Each row is a point on a landscape with many peaks, with its height.
From any point a climber steps to the highest of the 2 points nearest to it. It stops when none of these is higher. Distance is the straight distance between rows; heights are no part of it.
k138 height 206: [  9   8   1 -29 -11 -50 -11   8 -43 -27   0 -14  17   5  15  36  -9  42
  21 -10  25  10 -22  21  -2 -41  12 -19  -4 -23  13  -9  16 -23]
k553 height 229: [ 19  11   9 -29   2 -17   2  32 -39   1  24  -7   3 -16  44  23 -10  39
  13  18 -11  31 -25  34  -6 -43   5  -2 -14  -1  21 -11   4 -18]
k908 height 110: [ 41   2 -21 -39  33  -1  14 -19  -8  20  14  -2   1   2  10  22  13  28
  11  -6  -7  30  -9   9 -22 -41 -11 -23  -3   2 -29 -51   3  17]
k152 height 619: [ 12  -4 -26 -19   6 -15  -6 -21   0   4 -21  -5  25  11 -11  26 -12  35
  16 -21  44  17  -6  -7  12 -24   0 -40  23 -22 -25 -18  11  15]
k252 height 17: [ 21  18  17  -7  33   5 -24  25 -20 -13  -2  -2  15 -13  18 -11  11 -26
 -23   4 -33  24  -6   0  -7   1 -17  47 -37  15  41  13  -4 -30]
k363 height 425: [ 16 -23  25   7  14  -7  13  -8   9  -5 -15  21  30  -7 -21  -3  20  -6
   6   2 -16  11  -4  -2  -4   4   1   7 -14  34   1  -7 -12  16]
k196 height 155: [-35 -19   0  28 -26  30  31  23  17   9  42 -23 -18  -3  13  -6   8  -9
  -9   8  -6 -22  16  -6  22  18  12  14   5 -22  -3  14 -17   6]
k157 height 338: [-31  34 -20 -14 -30   1 -34  -5  -4   3 -10  36 -28 -13   0 -31 -19  -9
 -26  23  -9 -21  -3 -20  -4  43 -33   5  38  12   7   4  -4  11]
k373 height 622: [-17  11   0  21  13  -9  -5  50 -15   9  14 -12  -7  24  23  -4  -1   3
  -2  -6  12  14 -11  18  42 -10  11  34   0 -11  35   4   0 -53]
k275 height 503: [-22  -4  -3  10 -33 -15   6  25 -31   5  14 -31 -15  28  21  29 -24  21
  26 -16  43  11  -4  21  29  -9  26   3  20 -44  11   3  18 -29]
k965 height 132: [-27  -2  -2  30   8  47  11 -10  11  -3  36 -29 -26   7   1 -15  11 -16
 -37 -15 -31 -41  32  -3 -24   4  -3  33 -34 -17   0   7   5   2]
k785 height 256: [-24  28   8   3   2  -7 -27  41 -21   4   4  12 -15  -1  25 -17  -4 -18
 -17  25   4  27 -29   3  25  20   1  33  18   7  23  16  11  -8]
k222 height 494: [ -1 -36 -22  21  -4  -7  17  15  55   9 -25  10  -2  -8 -14 -13  -8 -19
  33   9 -12  -5  20 -39  17  12   2 -41  11  -1 -25   7  -4  31]
k401 height 24: [ 30 -10  15 -25  35   4  -5  -2 -11 -11  -5   0  20 -26   1  14  20   0
 -18 -16 -47  -5  18   2 -38 -19 -10  26 -43  21  40   7 -24 -14]
k883 height 388: [ 16  18  27   5  15  17 -32 -12 -21 -15  12 -19 -17   2   1   4  -6 -42
 -27  17 -16  26  -4  -8 -30  25   1  30 -24   3  -5   2  18 -10]
k716 height 280: [-17 -15  38  -1 -20  -3   5  33 -10  -8   9  15   8 -15  23  22   9 -29
  25  21  17  24 -25  11  11   2  30  16  21   7   3  21   5  27]
k717 height 381: [  3  12   8   3  11  -6 -13 -42  -4 -25  -9 -20  -1   1 -24  -5  -7 -24
  -7 -28  10  -8  17   0 -29   1  -1   7 -25 -23 -11   2  17  -7]
k994 height 180: [-22   0  16  28 -22  30   3   7 -18   8  40 -32 -30  15  16   5  -7 -24
 -12  14   2  14  -1  -5   9  20  19  22  -1 -20 -17  10  15  -9]
k143 height 407: [-26   8   6  33 -32   6  -1  19  10   2  16  -5 -21   3 -13 -35  -3 -27
  -7  19   6 -13  10 -21  18  34   1  12  30  -3   0  18  -6   8]
k808 height 246: [-28  27  -2  17  -4   2 -31  48  -7   4  23   3 -22  18   8 -41  -3 -15
 -36  27  -8  16  -9 -11  31  38  -8  43  21  19  19  15  -1  -9]
k780 height 415: [-19  -8  -9 -13 -23  -1  -4  23  16  -3 -31  57  14 -13 -11  -6   4   8
  28  28 -11 -20 -21  15  34   4  -8 -17  35  23  12  11  -9  29]
k376 height 164: [ -5 -30  13   2 -34   9  34  -8  -2   4  24 -28 -12   7   8  36   5 -12
  20   5  34  16  -5  -7  -2  11  17 -23  16 -33 -38   9   7  33]
k985 height 106: [ 42   6  -6 -18  15  10  13 -27  -1  32  18   3  -9   4  22  19   0  16
  13  16 -11  47 -17   8 -21 -19  -5  -2 -10  18 -27 -39   0  15]
k502 height 268: [-25   3  27  -4 -16  -9 -10  46 -19   5   5  18   1 -12  30   0   2 -15
   8  24  13  23 -26  14  21   3  10  26  24  15  20  13   2   6]
k470 height 32: [  6 -19  -2 -49  -3  11  12  12  -7  19  15  20   8 -24  35  26  13  10
  -8  15 -38 -15   0   5 -30 -14 -22  -1 -16  17   9 -14 -12  15]
k350 height 252: [ 15 -27   8  -6  30  22  28 -34  28   1  14 -10   2  -5 -13  11  28 -16
 -19 -22 -14 -15  29  -8 -31   8 -18  -4 -28   8 -20  -2 -11  18]
k280 height 380: [-37   6   3  24 -44 -19  -5  18  -7 -24   9  -9  -7 -11 -12  -9   5 -41
 -12  -4  23 -21   7  -3  14  39  -1   6  30 -14  23  27 -13   5]
k294 height 274: [-19  15 -14  14  25  31  10   0  13  30  34 -26 -22  17  11 -26  -9  33
  -5  -8 -17 -11  18   6   1 -19   1  27 -21   5   6  -6 -16 -32]
k583 height 122: [ 26  -9   1  -6  23 -14  17 -13   2  -9  -9  -7  26  11 -27  15  11  21
  14 -26   6  23   0   3  -1 -28   8 -14 -15  11  -2 -23  -9   2]
k426 height 496: [-39  -7 -10  -1 -16  -4   6  57  14   1  12  30  18 -13   3 -10   8  30
  13  12  -1 -28   1   6  45 -14   5  -8  28   8  39   2 -31   0]
k237 height 379: [ 13  27  26  11  12   9 -33   3 -26   1   0   0  -5  13   8 -10 -11 -34
 -22  31  -8  44 -19  -8 -17  17   1  33  -5  24  -3  -8  19 -13]
k852 height 567: [-26  19  -5  24  -7 -13  -8  29 -14  12   9 -12 -12  24   2 -14 -13   4
  -4  -8  24   5  -2   6  46  12  14  23  25 -16  22   8   0 -37]
k668 height 333: [  3   9  25 -24  -5  -4  -9  24 -30 -22  14 -14 -10 -22  31  10   8 -29
 -31   5 -19 -13 -12   3 -11   3  -7  27 -22 -23  28  33   5 -25]
k857 height 426: [ 17   3 -15   9   9  -3   2 -28   7   9 -44   8  15  14 -22 -11 -16  21
  16  -8  24  16   0 -10  10  -2   1 -17  11  11 -22 -10   7   9]
k860 height 448: [  0 -33 -35  -1   4 -12   8  19  53   1 -32  30  14  -7 -21  -4  13   7
  23   2 -19 -18   8 -22  25  -3  -4 -48  19  21 -11   4  -7  32]
k270 height 178: [ 22  11  18 -42  -8   5   8  -3 -19  -6  24 -12 -14 -14  35  17  -5  14
 -15   8  -8 -24  -1  15 -46 -23  -8  -5 -21 -20 -12  17   6 -15]
k304 height 362: [-19  -2  -9  17  23   6  -5 -13  23 -15  -7  -3  -3  -6 -32 -30  13   3
 -19 -42   0 -54  33   1  -7   1 -13  -1 -18  -4  26   8 -25 -13]
k511 height 461: [ -2 -22  -1  34  -4  -7  13   0  38   2 -16   5  -7  -3 -18 -31   3 -30
  14  19 -18 -12  17 -38   2  28  -1 -16   2   0 -23   4  -8  23]
k185 height 102: [ 44   6 -10  -7  18   9   2 -36   1  20  -7  26   8  -3   5   6   7  15
  13  16 -25  38 -26  22 -13 -16  -3  -2 -13  38  -9 -39   6  22]
k917 height 424: [-13   4   4 -12 -13 -15 -30  22 -22  -8 -25  30   3 -30   9  -9   0 -18
 -20   8 -14  -4 -24  11  11  10 -23  21  12   8  37  18  -5  -5]
k648 height 46: [  4 -23   5  -8 -13  16  13   3  23  17 -16  47   1 -15   9 -12  21 -10
  -2  30 -39 -17   0  -2  -1  15 -14  -3   8  36   3  -4 -19  29]
k554 height 219: [ 20 -13  -1 -12  31  14  22 -25   9 -13  26 -32  -1  12  -9  20  14  15
  -3 -49 -17 -21  27  13 -35 -41   1  -1 -49 -23  -2  -6  -3   6]
k559 height 394: [  8 -11  13  11  22 -13  -1 -39   2 -29 -23   2  23 -11 -41  -1  11 -20
  -8 -34   8 -14  21   1 -23   9  -4  -3 -25   0   7   0  -4  -3]
k484 height 420: [ 29  20  13  -9  23 -31 -23 -24 -17 -33 -23  -7  19   1 -24  12  -8  -1
   0 -36   5   4   6  12 -27 -22  16   7 -33 -12  15   3  10 -32]
k159 height 304: [-25   7 -21  12  21  22   9  13  24  20  22  -3 -15  12  -6 -32  -6  50
  -9 -14  -3 -37  23  -4  23 -15   0   6  -1   0  28  -1 -39 -30]
k203 height 214: [ 32  23   7 -16   3 -38 -19  -8 -32 -15 -13  -1  15  -6  10  33 -15  32
  13  -3  11  35 -29  24 -10 -32  18 -10 -12  -9   2 -15  16 -23]
k278 height 373: [  7  32   1  15  11  13 -36  -6 -19  24   2   2 -14   9  11 -25 -23  -2
  -4  44  -4  49 -21   1   0   7   1  23   4  24 -10 -24  21  -7]
k101 height 152: [  1 -28  27  13 -25 -17  31  18 -16 -12  15 -22   7  14   3  33   3  -7
  40  -1  39  27  -5   5   6  -3  44  -6  14 -23 -15   8  12  25]
k116 height 131: [  2 -13   2  -4   5 -18   8   6 -17  -9  10 -18  17   8  -5  19  -2  19
   5 -24  12   2   6  20   3 -21   9  -2 -17  -4  18  -7  -4 -17]
k213 height 188: [ -9  -2  20  31  -5  21   1 -16  -5   1  18 -25 -10  17 -11  -8  -5 -27
  -7   6   3   2   9 -18  -6  28  10  22  -8  -1 -21  -4  11  -3]
k299 height 185: [ -3  -3   0  31 -11  26  10 -16  28  21   9 -19 -22  20  -4 -20 -17 -10
   5  28  13  -2  20 -36  -4  28   8  -9  17 -19 -42  10   9  20]
k792 height 337: [ 20   6 -20  31  20  15  18 -15  26  30  -3 -26  -6  32 -14 -16 -13  37
  22   7  20  29   7 -17  17 -13  17  -6   4  -7 -49 -10   6  -1]
k970 height 320: [ -2  17  18 -17 -34  -6 -11  11 -41 -36  19 -21 -31  -6  29  20  -8 -29
 -23   1   6 -14 -15   9 -14  10   1  10  -4 -36   8  29  20 -24]
k32 height 428: [-31  -2  10  -6 -35  -5  -1  18 -19   5  17  -1 -10 -14  23   9 -14 -15
  -3   8  17  -5  -6   9   6  15  -3   0  25 -25  11  16  -6   1]
k193 height 566: [  9  -9 -28 -25  -1 -16  -9 -12   1  -7 -39  24  35   8 -25  25   4  26
  27  -4  16   6 -23   4  22 -22  -8 -41  26   8 -13 -17  19  22]
k794 height 475: [ 36 -32 -31   1   7  -5   1 -13  52  15 -39  -3   3  -2 -20   8  11  -4
   9  -7   7   4  17 -31   3 -10   1 -51  17  13 -50  -2  12  33]
k997 height 38: [  3 -15  -8 -40  -7  16  14  12   2  25  -1  39   5 -14  27  17  21   3
   9  34 -37   4 -15  15  -5  -8 -17  -9  10  32   1 -22 -12  30]
k644 height 221: [ 27  13  10 -26   0 -17 -12   2 -36  -3   1   7  11 -18  29  33  -6  14
   9  10 -21  37 -28  20 -22 -26   6   4  -8   5  14 -11   8  -9]
k53 height 497: [  0  21  14  40   1 -27 -10  18  -8  -1 -20  -7   1  22 -20 -27  -7  -7
  15  11  21  32  -9  -6  36   7  26  20  12  11  -3   7  26 -19]
k695 height 346: [-13   7  -5  -6  -5 -16 -16  31 -22 -27  12 -15 -24 -10  18 -14   3 -20
 -30 -21 -10 -34  -3   6   9  13 -10  20 -11 -24  42  39  -1 -34]
k520 height 442: [  4 -29   8  30   6 -12  12  -3  32 -10 -28  22  13  -9 -30 -34  15 -24
   8   2 -24  -8  10 -25   6  13  -5  -5  -9  25 -10   4 -14  20]
k15 height 20: [ 30   3  19  -2  43  -2 -14   6 -14  -7 -11   3  32 -15  -4  -2  21  -7
 -17 -19 -37  23   1   5  -8  -9  -4  40 -32  31  46   3 -13 -24]
k302 height 469: [-19   3  -6 -12 -13   9  -7   9  -6  16 -10  36   9 -13  12  -5  -8  21
  -2  16 -14 -13  -7  12   8  -3 -11  -1  13  12  17 -10 -18  -3]
k749 height 507: [-27 -14 -15 -28 -14   3   8  15   4  12   2  28  20  -9   6  16   2  24
   0   2   3 -27  -4  -2  12  -4 -13 -32  27  -6  12  -8 -17  17]
k891 height 345: [-25  37 -18  -5 -15  -1 -30 -14   1 -12 -13   9 -26 -11 -15 -35 -16 -14
 -22  -3  -6 -36  19 -19 -24  40 -34  -1  21   1   4   8   2   8]
k870 height 175: [ -3 -12   2  22 -17  23  30 -18  10  20  17 -30 -16  13   4   8  -8  -4
   7   7  19  12  10 -12   5  18  15  -5  10 -29 -40   9   9  15]
k155 height 305: [  5  -2  10 -14 -24  15   8 -13  -4  24  -2  17  -6  -7  30  14  -9  -9
   3  29   0  13  -9  -5 -17  11  -9  -4  12   8 -21 -13   1  22]
k442 height 61: [  8  -5   7  21  26  21  16  -4  18  22   7  -6   6   7  -8 -32   8   6
  -6   2 -24   3  18  -8 -11   8  -2  27 -20  29 -12  -5 -15 -10]
k435 height 413: [ 39 -16  35   6   9 -15  18 -23  15  -9  -8   2  20  -3 -16  17  18 -26
   6  -3  -5  25 -10 -14 -22   8  22   3 -12  27  -9  -9   0  24]
k757 height 528: [ 13 -11  -4 -13  -1 -24 -10  -4  -9 -17 -32  30  33   4 -29  17   3  21
  40   1  11  15 -34  25  23 -23  -1 -17  12  24  13 -16  10  19]
k660 height 212: [ 32  -2   6 -18  31   0  11 -17  -9 -13  17 -26   2   5  -6  16   4  13
  -4 -32 -13   3   7  13 -38 -33   6  10 -39  -6   1 -10  -8 -17]
k432 height 476: [  6   5  17  23  -1 -23  -2  12  -5   4 -28   8  23  11 -13 -17  -1   6
  35   8  11  33 -20   3  29 -12  27  10   5  25   2   3  13   0]
k403 height 378: [ -7 -15  -4  22  22  -3   6 -26   8 -38 -15 -13  17  -3 -48 -12  23 -18
 -11 -54   5 -34  29   5  -4   9  -7  -1 -26  -3  26  12 -17 -11]
k149 height 255: [  4  33 -14   8  23  15  -8   4 -14  30  23 -14 -16   3  27 -24 -28  37
   2  10 -10  22   1  10  -1 -17   0  25 -15  11   3 -14  -6 -35]
k420 height 498: [-23  -9  -2  31  -3  -7  14  42  16   5  14   2   7   9 -11 -28   6   6
   5  -2   0 -10   8  -4  40  -2  14   8   9   6  21  22 -26 -19]
k330 height 359: [-12  36 -35  -3   3  -4 -41 -44  16   2 -55  38  -8  -5 -27 -30 -21  11
 -13  -9   5 -27  -2  -6   3  11 -27 -13  18  -2 -12  -5   6   5]
k272 height 98: [ 41   7  14  14  11   8  -5 -34  13  14 -26  25   3   6   1  -4   3  -5
   5  28 -18  34 -18  -2 -13  -1   1  16  -5  45 -11 -23  14  14]
k877 height 391: [ -2  11 -29  16  13  -5 -14 -30  29   1 -52  24  10  -4 -38 -32  -7  11
   1  -6  17 -17  14 -20  16  10  -9 -29  20   8 -20  -1   3  13]
k677 height 74: [ 22 -13 -23   1  47  18  21 -19  33  21 -14  11  11  -1 -19 -18  19  25
   1 -11 -21  -1  16  -6  -6 -12 -12  -7 -17  38 -18 -21 -11   5]
k729 height 92: [ 37 -18   1   9  23   6  19 -25  35  19 -16  12   5   0  -4 -14  24  -8
   8  29 -36  23  -1 -13 -10   3  -2  -1 -17  44 -32 -20   1  26]
k682 height 558: [-30 -25  -3  12  -7 -14  21  58   9  -4  24   2  20   6  -5  -7  14  25
  23  -4  14 -28   6  -2  46 -18  17 -10  11   0  42  11 -26  -2]
k37 height 293: [-14 -13  20 -16 -35   3   5 -12  -8   4  -5  27   1 -21  17  17   1 -33
  -4  19  11  -9  -7  -4 -22  27 -13 -22  18  -5  -7   5  -4  29]
k719 height 141: [ -9 -17  18   0 -11 -18  18  14 -18  -6   6 -13  14  13  -4  27   4   4
  26 -16  30  20  -9  16  16 -10  23  -3   6  -9   4  -1  13  -5]
k775 height 524: [-14  29  -6  32   2 -12  -8   3 -12  -1  -7 -18  -7  32 -30 -27  -8  -2
   2 -12  22   9   2  -6  34  15  12  21  13  -8   4   7  17 -31]
k894 height 458: [-36   2  10   9 -40 -10   3  15 -30  -3  18 -25 -21  12  23  23 -11 -11
   6  -6  33   0  -4   9  15  12  16   0  21 -46   8  19  13 -14]
k736 height 559: [-16   8   2  12  -9 -23  -3  49 -24   4  16 -22 -15  26  39  12 -22  26
  17  -8  32   7 -10  29  36 -20  18  10  18 -29  30   5   7 -48]
k797 height 414: [ -4 -26 -29  -1  -8  16  34  34  36  30  11  -7  -2  13   3   7   1  24
  14   9  10  -4  13 -28  22  -9   4 -40  27 -11 -23   4 -10  26]
k201 height 186: [ 12  -1   1 -31  -8  13  17  -6 -14   2  34 -31 -22   1  39  27 -17  27
  -2  -3   5  -1  -4  15 -26 -24   7  -6 -21 -27 -20  -2   1  -5]
k428 height 230: [ -5 -32 -19  -6  21  33  25 -28  27  -6  30 -35  -6   4   0  22  19  -3
 -17 -48 -10 -38  35   5 -28 -22  -5 -22 -29 -33 -23  -4   7  22]
k607 height 427: [-31  16 -14  41 -14  12  -8  25   6  -5  28 -24 -23  31 -18 -37  -3 -18
 -22   6  -3 -11  18 -18  26  35   6  22  15  -3   2  21  -2 -12]
k33 height 172: [ 31  33  33 -40  -3   0  -7 -11 -24 -24   7  -5  -9 -20  20  16   5   8
 -39   5  -2 -28  -4  24 -53 -18  -1   4 -19 -19   3  36  21 -17]
k774 height 339: [  9  29 -27 -24  -3 -15 -32 -37  -7  -2 -52  43  -6 -12   3 -10 -29  17
  -2   9  -4 -18 -15  16 -10  -2 -24 -13   8  -6 -10  -7  12  -5]
k400 height 115: [ 51  -8   2 -23  22  -5  18 -32  11   1  -4   5  18   8 -19  28  22   4
   9  -3  -9  31 -14  -1 -14 -26   3 -17  -4   9 -25 -43   0  27]
k721 height 240: [ 12  22  -7  -4  17  -5  -9  19 -26  15  19 -12  -7 -10  43   3 -18  49
  14  13  -2  38 -13  33  16 -32   9  10 -11   5  22 -17   5 -44]
k793 height 54: [ -4 -18   9   3  10  20  24  10  26  18   9  18   3 -13   2 -20  19  -4
  -8  12 -31 -11  13 -14  -2  14 -12  12  -9  27  -4   2 -26   7]
k928 height 408: [-13  11  15 -11 -16 -16 -24  -5 -23 -19 -11  13  -9 -32   2  -8  -6 -30
 -23  -4   0 -17  -9  -2 -15  29 -19   7   4  -9  18   9   0  -1]
k975 height 317: [ 11   4   0 -34 -27   6 -13 -25  -9  16 -20  40  -6 -17  32  23 -15  -6
   8  39 -18   5 -29  18 -18   7 -20  -6   7  15  -9 -10  12  21]
k949 height 306: [ -1   5  30 -15 -26 -26  -8  27 -41 -38  10  -8   0 -12  26  44  -1 -31
  -2 -15  10  -5 -13  20  -4  -2  16   2 -16 -37  28  26  12 -32]
k108 height 195: [ 28   8  11 -37  -9 -19   7   4 -32 -20  26 -30  -6   4  27  40 -12  34
  12  -6  17   0 -10  24 -18 -39  17 -11 -22 -31  -7  -1  10 -21]
k958 height 459: [-35 -13 -21 -21 -18 -14   8  23  -1  -1   7 -11  21   3  -7  28  -5  37
  28  -8  49 -32  -5  -9  27 -12  -3 -47  38 -38  14  -5   0  11]
k464 height 406: [  8   9  -2  -4  21 -22 -26 -31  -5 -24 -37   8  17  -7 -35 -17  -2   3
  -7 -36   0 -19   9   6 -17 -10  -9   3 -26   2  19  -2  -3 -19]
k430 height 396: [  7  10  30  12   0   4 -13  -6 -19 -25  19 -23  -3   1   1  28   0 -44
 -17  -5 -10  22  -7  -2 -14  16  10  24 -21 -16   7  16  12 -19]
k240 height 438: [ 12   3  -5  -7  10 -40  -6 -25 -19 -35 -17 -12  28  15 -34  20  -9  10
  13 -46  36 -10   7   9  -1 -22  12 -23 -22 -19  11  -7  11 -28]
k94 height 370: [ 21 -18 -38  18  14   9  29  13  48  35  -7 -16 -12  19  -8 -10  -5  42
  24  11   6  19  13 -27  25 -15  15 -36  16   6 -41  -6  -7  12]
k573 height 196: [  3  -1  11  19   5  29   2 -32  15  14  -1  -6 -14   3  -3 -12  -6 -23
 -11  23   6   5  15 -21 -25  30  -7   0  -5   5 -39  -4  10  20]
k43 height 371: [-12  19  -1   8 -11   1 -22 -29 -15 -22   5 -17 -25   4 -10 -14 -11 -29
 -23 -11   4 -15  14  -6 -24  24  -7   8  -8 -26  -9  12  18   0]
k746 height 170: [-30  -1   2  19 -22  29   8  29  -5  12  46 -33 -27  12  26   0   0  -6
 -16   2  -8  -5   4   3  23   8  16  28   1 -21   8   9  -2 -21]
k509 height 576: [ 10  -2 -30 -22  22   6   4 -16  20  14  -7 -12   5  13  -3  14  -9  38
  -1 -26  27  -3  14  -6  -8 -26  -5 -34   6 -14 -32 -15   3   8]
k663 height 460: [-22 -25 -24 -18  -9   8  26  29  17  18  22  -6  11   0  -1  20   1  34
  10  -3  19 -25   3 -11  25 -12  -7 -43  24 -10   3  -4 -16  13]
k383 height 242: [  3 -28  -1  13  16  42  41 -31  32  -2  32 -33 -13   6 -11  13  27 -18
 -14 -31 -14 -21  31  -4 -26   5   3   0 -30 -14 -28  -4   0  23]
k836 height 525: [ 10 -13 -41 -16   4  15   6 -15  41  24 -17  -4  10   1 -14  15   3  13
  -9 -16  30 -16  22 -18  -1  -4  -7 -56  28  -3 -47   3   5  26]
k48 height 466: [-11 -11  -4 -18 -11 -40  -8  -7 -21 -38 -20   9  38   1 -27  20 -10  12
  23 -32  41 -19  -2   8   7 -16   2 -33   6 -21  19 -10   9 -11]
k410 height 140: [-37  -1  -7  37 -13  51  24   3  16   2  39 -31 -29  12   1 -11  16 -17
 -22  -1 -18 -36  31 -16   6  19  13  23 -17 -23  -6   8  -7   4]
k752 height 83: [ 33 -15 -25   7  32  -2  21  -8  48  18 -34  22  11   5 -15 -29  17  13
  15  10 -41   1  12  -8  14  -7 -10 -18  -8  45 -24 -19  -6  16]
k144 height 27: [ 25 -14   1 -43  25  12   7  -7  -6   9  10   8  11 -23  13  14  18   8
 -11  -3 -45  -8  12   9 -45 -22 -29   4 -36  18  17 -15 -21   6]
k731 height 327: [ 15  11   4 -24  -8  -5 -26 -28 -18   1 -31  35  -3 -15  10   5 -18  -3
  -2  16  -9  10 -23   8 -20  -2 -17   2  -1   4  -6 -12   9  -1]
k617 height 361: [-20  12  10  15 -12 -17 -11  26 -21 -29   7  -8  -8  -1   0  -2  10 -43
 -18 -19  13  -2  -4   5  22  27  -5  19   2 -13  35  21   6 -21]
k183 height 360: [-28  21 -15   7 -27   9 -18 -24  -1 -24   6 -15 -32  -9  -9 -15  -4 -39
 -19  -1  19 -31  15  -8 -23  41 -27  -4  18 -28  -7  16   1  19]
k146 height 449: [-34  -4  -4   3 -23   0  -8  53  17  -2  -9  48  10 -16   3 -23   5  12
  25  27  -5 -14 -13  10  43  -5   8   2  36  21  24  17 -18  15]
k904 height 264: [  8 -29   0  -6   7   4  22 -19  23  -5  -7  -1  15 -10 -17   8  20 -19
  -4 -12   6 -15  19 -13 -20  12  -7 -31  -5   3 -25  -8  -7  23]
k192 height 67: [ 26   8  -5  20  40  14   3 -16  18  18 -15   6  12  -6 -21 -33  14  22
   0  -3 -28  13   6   5  -6  -4 -11  25 -28  49  -1 -19 -11  -9]
k796 height 453: [  7   5  -9  11  10 -10   4  -5  -1  18 -24   9  18  12 -13 -16  -2  34
  20   4   7  25 -11  13  26 -18  11  -3   4  22  -4 -13   2  -5]
k927 height 443: [ -5  -5  11  -3   8  -5 -11  12 -10   6  -4  10  13 -13   7 -11   4  -4
 -11   2 -13  11  -7   7   5  -4  -4  19  -9  17  23   6 -11 -15]
k845 height 499: [-10  -6   2 -13 -17 -34 -10   3 -29 -27 -31  25  32 -10 -16  25   0   6
  22 -10  25   6 -22  20  16 -17   6 -18  16   4  20  -3  14   9]
k189 height 336: [-27  11 -24  24  20  12  -3   0  22   1   4 -14 -16  15 -29 -37  -1  22
 -13 -39   1 -45  28  -6  22   3  -4   8  -6 -12  28   7 -25 -26]
k593 height 405: [ 21  -1  43   9  -2  -7  -3 -23  -3 -13   7  -7  14   2  -5  27   4 -40
   7   1   2  29 -23  -6 -20  15  24  19  -7   6  -6   1   6   9]
k973 height 363: [  0  26   3   1  -7  25 -30 -20  -9  22  -1  -2 -30  15  14 -23 -28 -13
 -18  43   6  25  -6 -16 -25  22  -7  12  11   5 -27 -16  18  10]
k117 height 292: [-18 -12  37  -4 -19 -20   1  25 -31 -22  17   0  11 -14  23  42   3 -40
   9  -3  22  19 -17  17   4   5  18  14   5 -15  17  24   9  -4]
k312 height 352: [-14  33 -10  -5 -21  15 -41  -8  -6  23  -7  22 -34   4   9 -28 -24 -11
 -25  45 -10  -3  -2 -25 -15  35 -21   9  28  13  -7  -8  10  20]
k30 height 455: [-19  12  -7  43   9  12   6  40  13   7  23 -20 -15  24 -10 -44   3   1
 -11   7 -15   1  15 -12  40  13  14  39   4  11   9  14 -16 -31]
k390 height 402: [ -6 -11 -30  -8  -3  -1  -5   2  39   3 -41  58  18   2 -23 -16   3  18
  19  17 -27 -27  -4   3  41   3 -19 -33  29  22   1  -1  -9  16]
k924 height 404: [-34   7   7 -15 -41 -13 -17  14 -20 -20  16   5 -22 -31  26  -6  -3 -31
 -27   4   2 -28  -5  -1  -9  30 -21   2  20 -21  25  25 -15  -4]
k491 height 207: [ 27  14  14  -5  21  11  -7 -33   2   6  16 -22 -14   6   6   9 -11   8
  -4 -10  -7  17   7   3 -44 -18   9  16 -32  -2 -18 -11   8 -10]
k365 height 279: [ -9 -20  -1 -17 -19  -3  14 -16   3 -15 -16  15  20 -21  -7  23  11 -23
   2  -4  23 -22   6  -8 -14  20 -18 -45  18  -9 -13  -1  -6  30]
k525 height 201: [ 22  10  11   4  14  15  -2 -45  11  14  -1  -6  -4  11   1  -1  -9  -9
   3  -1   6  20   1 -13 -30   4  -3   3 -12   4 -34 -16  13  12]

For each start below, name the point where the climber stops.
k442 | k373
k270 | k152
k721 | k152
k157 | k222
k717 | k152
k116 | k373
k196 | k373
k502 | k682
k774 | k373
k33 | k682
